A landscape with many valleys, sampled at points; each row gives a point and its height.
From any point a ball rolls to the lowest of the 2 points nearest to it. It stops when none of these is lower. Distance is the straight distance between rows; heights are no part of it.
K_353 (h 3.89): [-38   3 -26   7  32 -14  -6  22  24  -1   9  -9 -20  10   9  28 -11 -12
  26 -34]
K_340 (h 5.77): [-82  -3  -9  16  52  12 -10   7   9  -1   9   2   1  -1  22   5 -41  -8
 -40 -11]
K_528 (h 4.30): [ 33 -14  12 -22 -35 -17  33  38  -4  45  -8  10  -7   3  -8  -4  14  -5
   1  16]
K_802 (h 7.24): [ 44 -10 -12  24  12  32  -8  17 -17  23 -17  18  42  43  10  13  21   3
 -20  -2]
K_215 (h 3.87): [ -2  -6 -18  -4 -39  57 -10 -16 -12   5 -30  11  21  54   6 -14   6 -31
 -22   3]
K_531 (h 1.59): [ 26  21  -8 -24 -14  25  15 -41  -1  11  10  -1 -29 -18  -3  -3  -3   3
  -8  27]
K_548 (h 5.01): [ 20  60 -10  10  17 -10  26 -16  17  16  27  13 -20 -14 -11   2  35  -2
   8  16]
K_526 (h 1.94): [ -4  11  22   6 -32  10  -5 -26   9  26  -5  24  18 -15  24 -12  -2 -25
 -10  42]
K_505 (h 5.97): [ -4   7   8  29  18   4  -2 -30   1 -48 -19 -47  -2  16 -41  16 -21 -13
  -3   2]
K_993 (h 3.50): [  3   0  36 -41   7  18  32  -6  33 -32 -16  -2   1  22 -52  -9  10 -23
  -4  15]
K_994 (h 4.57): [-41 -24  14 -42 -12  40   6   9  14 -18 -29 -16 -20  19 -15  -4 -36  -2
 -32   9]
K_332 (h 3.84): [-45   3  14 -17  23 -50  12  39  25 -36  11 -36 -29  -5 -20 -19 -51  -3
  -1  -8]
K_488 (h 6.46): [ 33 -10 -30   7   3  24 -21 -23  -5  -5  -7 -19  -9  20  11  26  -5  -2
  11 -11]
K_713 (h 2.01): [-37  15  -5  45  -7 -10  20  21  19  -1 -14  35  35  45   1 -13  30 -36
  -2  -5]
K_765 (h 3.81): [ 22 -12  45 -54  -2   2   4 -29  31  -1  -2 -13  -8 -32 -22  28 -18 -12
  10  28]
K_756 (h 5.27): [-19  -8   4  -1  28  32 -15  -3 -16  42  26  63  23 -39  56   0  42   7
  19  -6]
K_623 (h 5.74): [-24 -26 -19  10  73  31 -26   6 -51  11  32  33  21 -51  65  -8  -1  51
   0 -17]
K_216 (h 3.40): [ 46  24 -24 -29 -42 -41 -15  -8 -12  41  -2  20   2  10  16 -16  27 -23
  45 -23]
K_599 (h 3.27): [ 24 -28   4   3 -22 -49  17  18 -12 -17   6 -49 -19   8 -29  -1  14   2
  28 -20]
K_343 (h 3.97): [-34  17   6 -38  16 -65  37  25  26 -32  33 -20 -36 -24 -28 -15 -16  12
  22 -14]
K_722 (h 2.66): [ 10   0  -7 -15   3  42  18  -5   4  24  -6   8 -14   1  -6  21  11  -7
 -21  18]
K_45 (h 2.03): [ 12  11  14  11  -1 -41  46  25 -12 -20  12 -34 -24 -27 -37 -16  -3  39
 -21  20]
K_625 (h 5.58): [-58  32 -30  24  58  23  11   9  17   0  17  15 -15   9   4  15   0  12
 -32 -11]
K_460 (h 6.81): [ 55 -31 -13   7   9  18  -2  10 -11   6 -27 -20   7  45 -17  21  14 -11
   5 -13]
K_819 (h 1.50): [-13   8  26  15  -9 -22  19  27  18 -11  -3 -13 -20 -22 -11  -5 -29  17
 -18  34]
K_664 (h 2.12): [ 47  27  -3 -18 -30 -68 -24   1 -25  58 -26  26  28 -18   3  -9  20 -29
  27  -8]
K_673 (h 3.52): [ -9 -15 -22  -9  37  47  -4  20   7  33   5  27 -12  17  19  32  22   5
 -12 -18]
K_82 (h 6.19): [-11 -16 -14 -10  52  20 -64  -6 -47  10  27  18  17 -52  74  -7   3  45
  42 -31]
K_675 (h 1.24): [ -2   7 -35 -20 -30  14  38  12 -18 -11  -4 -15 -33  30 -28 -28  14   5
 -12  -1]
K_652 (h 3.47): [ 46  14  25 -21 -44 -40  -5  12 -17  73 -18  14  16 -23  -7   2  10  -6
   1  22]
K_177 (h 2.94): [-22  11 -10  26  -4  -2  19  15   7 -19 -20  -3   2  59 -35 -18  37 -33
  18 -28]
K_708 (h 3.88): [ 12   6  35  23 -31 -35  24  -4  -5 -26 -25 -12  12  33 -32 -44  26 -43
   8   2]
K_7 (h 2.67): [ 45  11   0  28 -14 -27  27  20  -9  -2   3 -14 -21  -5 -24  -5  17  19
  12   4]
K_209 (h 4.66): [ 38  -1  16  29  17 -30 -23  -1   4  39 -10  48  77  16  31  14  21 -30
   7  -7]
K_677 (h 5.71): [ 48 -16  -9   6 -56  11 -30  -8 -26  32 -19  12   3  -2  30 -13  -8  -7
   3  16]
K_301 (h 4.59): [  9  -4  32 -18 -60 -46  -4  -6  29   3  -9  -6  12  -2 -13  -9   0 -40
  44   3]
K_362 (h 3.83): [-20 -11  21 -11 -15  19 -30 -35 -10   6  -7  -2 -20 -55  40  -3 -27  -3
   4  15]
K_935 (h 4.65): [  5 -20 -25  39  27   9 -44  12 -20  -1  -7 -18   9   5  29  16 -53  31
 -25 -15]
K_786 (h 5.54): [-19  16  29  45  33  13  32   3  10 -23 -19 -12  13  29 -54  16  28  -9
 -27   2]
K_539 (h 4.11): [  8   7 -15 -40 -52 -25   6  -5  17  24   4   1 -13  11  10 -18  20 -42
  50 -15]
K_924 (h 2.13): [-27  -5 -11 -27  -2  -6  46  35 -15 -25  -1 -31 -36  18 -41 -30 -12  28
 -35  -9]
K_22 (h 4.27): [ 16  -9  -9 -63 -30 -47  47  10  11  -1  30 -45 -16 -22 -33   8  21  27
  23 -19]
K_843 (h 2.91): [-50 -14 -22  35 -12  12 -24  18  11 -17  -6  42  33  51  14   8  15 -17
   6 -25]
K_858 (h 2.56): [ -9  15 -17 -19   2  14  12 -23  -9  -6  12 -22 -43 -30   7 -18 -42  20
 -31  16]
K_351 (h 2.49): [ 38  39  13 -24 -12  -6  21 -49  16 -25  16 -15 -13 -27 -30  -9   0   5
   5  27]
K_309 (h 5.72): [ 25  -8 -28  35  18  -1 -56  -7  -3 -24  17  17  54  49  46  10  16   9
  33 -21]
K_495 (h 6.18): [-30  12 -16  18  19  10 -20 -23  -1 -28 -13 -37 -14   6   0   9 -51  -4
 -16  -9]
K_607 (h 6.14): [-38 -49   5   7  52  51  -3 -47 -17   5  28  36  33 -36  32  34  18 -16
  -6 -10]
K_842 (h 3.44): [  0  -4  29 -61  14  16  -7 -39  40 -47  14  -9 -19 -31 -22  -2 -37 -12
  -2  13]
K_759 (h 4.85): [-49   1  16   0  13  30  19  25  -8 -21 -30 -17  -6  33 -41   9 -24   7
 -37  -8]
K_717 (h 2.24): [  7  44  37  39 -32 -37  15   4  11   4   1   8   2 -30 -10 -17  -3  17
  -7  52]
K_875 (h 4.98): [ -6 -14 -24  25  28 -11 -60  32 -15  12  13   3  -3 -13  63  12 -30  41
   4 -24]
K_586 (h 6.45): [ 34 -12 -15  11 -27  37 -41 -40 -35  16  -6   8  10 -30  46  -7  -2  11
   5   8]
K_597 (h 4.94): [ 52 -11 -22 -23 -60   1   8   8 -24  43  -3  -3 -19  -9   7  -8   0  12
  -4  19]
K_734 (h 5.34): [-13  49 -27  23  41  12  27   2  15 -11   9   8 -27  10 -21   4  18   7
 -10  -1]
K_322 (h 4.19): [-12  -2 -27  50 -11  11 -36  -3 -12 -10  -7   6   7  -2  34  -2 -27  12
 -14   4]
K_710 (h 6.12): [ 24   2 -40  35  21  25 -39 -18 -14 -31  -7 -13  21  52   5  15  12   5
  18 -28]
K_932 (h 5.33): [-17 -23  -2  20  55   3 -48  20 -29   1  42  26  31 -12  76   5 -12  63
 -13  -9]
K_976 (h 3.05): [ 19   3  16 -48   9   7  31 -20  24 -49   3 -19 -20  -8 -43 -14 -16   6
 -14  19]
K_41 (h 7.92): [ 29 -24  11  24  32  25 -28 -14 -10  29  -6 -12  11 -30  15  59 -25  20
 -23   6]
K_591 (h 4.16): [-14  22  -4   8  17 -13 -15   6  27  11  16  19  -8 -22  13  34  14   0
  31 -10]
K_63 (h 3.62): [-24  -8 -16   7 -18 -54  10  31   2 -25   0 -37 -33   9  -8 -12 -24   4
  18 -21]
K_579 (h 4.45): [ 29   5  11 -49  -9 -35  59 -13   6 -25  35 -34  -3   1 -46 -28  45   7
  16 -10]
K_3 (h 8.07): [ 25   3  -4  -6  15  -1 -10  -6  -9  32   2 -13 -32 -40   3  42 -19  27
  -3   5]
K_781 (h 4.29): [-38 -34  19 -44  -2  24  -9  -7  14  -5 -14  -7 -22 -31  21  -6 -49 -14
 -20  14]
K_943 (h 3.51): [-26  -1 -30   4   6  10  -5  20   7 -23 -18 -14 -20  50 -24  10  10  -9
  13 -37]
K_490 (h 4.72): [-16  25  -9   4   8   2 -28  -7   8  33  24  46   6 -30  45   4  35  -8
  37 -15]
K_721 (h 5.76): [ -4  -8  37  43  25 -15  18  12  11 -33 -16 -37  -9  14 -43  10   9 -12
   7  -5]
K_273 (h 2.55): [-16 -16   8 -54  -8 -17  33  29   2 -39   7 -28 -19  -9 -28 -41 -54  30
 -34  10]
K_582 (h 3.41): [ 33  15  13  32  -7 -21  24   3   5   6 -17  -4  18  16 -18  -6  20 -25
  13  13]
K_770 (h 7.65): [ 53 -23   1  37   4  25 -21 -26 -17  18 -10  11  41   9  19  41  -1   8
 -22  14]
K_969 (h 3.58): [-59 -23  -8  33 -24  24 -22   5   0 -15  -9  20  12  16  35  -6 -13  -7
 -13   1]
K_433 (h 2.95): [-30 -13  26 -22 -17 -29  30  34  21 -67   5  -3 -12  -9 -45 -63 -21  18
 -23   9]
K_782 (h 8.20): [ 43  21 -11 -26   6 -22 -32   5 -17  42  12  -7 -24 -35  -5  37  12  29
  30  -9]
K_999 (h 2.64): [  2   7 -19 -11 -33  37  13 -31  -6 -27 -22  -9  -8  47 -25 -19   4 -24
  -9   4]
K_397 (h 4.10): [ 17 -10  32 -64 -22 -42  15  -2  18 -11  20 -33 -14 -37 -32  15 -12  14
  23   3]
K_96 (h 3.59): [ 21  -7  25  25 -17   6 -13 -14  -2  49 -20  47  57  -1  28   4   9 -31
 -17  24]
K_374 (h 5.20): [-26   5   2  35  17  39  16  28 -19  -7 -26   8  24  51 -39  20  12   8
 -30 -17]
K_888 (h 5.26): [  5  -6  -1  31  -9 -23 -41  11  19   9   2  37  51  25  46   9  16 -14
  34 -19]
K_447 (h 4.26): [ -9 -28  -9  16  16  33 -21   2   5  26   9  37  27   1  48  22  20   2
  -8  -4]
K_690 (h 5.91): [-78 -32   2  21  48  38  -7 -24  -7   6  19  20  14 -35  29  16 -15  -9
 -31   2]
K_655 (h 4.68): [ 15  34 -13 -35 -12 -20  51  -6  19   1  23   4 -20   4 -32 -20  31 -15
  17   4]
K_715 (h 3.36): [-16  -5  27  -2 -27 -35  36  17  11 -46   0 -18  -5  16 -46 -55  15 -11
   6   4]
K_925 (h 6.73): [ 21  -3  -8   2   4  24 -57  -8 -38  33  10  18   0 -47  56   4  10  35
  20  -8]
K_190 (h 3.70): [  7   6  12 -27 -12  17  31  -9   7   2 -30   2  20  49 -38 -25  21 -47
 -15   9]
K_154 (h 3.08): [-11  26  26   7 -34  -7 -14 -22   4  14   6   8 -12 -53  12 -13 -10  11
  -2  44]

Where does a ball stop that starts at each point below?
K_579 -> K_976
K_708 -> K_675
K_586 -> K_664
K_770 -> K_526
K_82 -> K_713
K_690 -> K_976
K_782 -> K_713
K_374 -> K_526
K_490 -> K_713
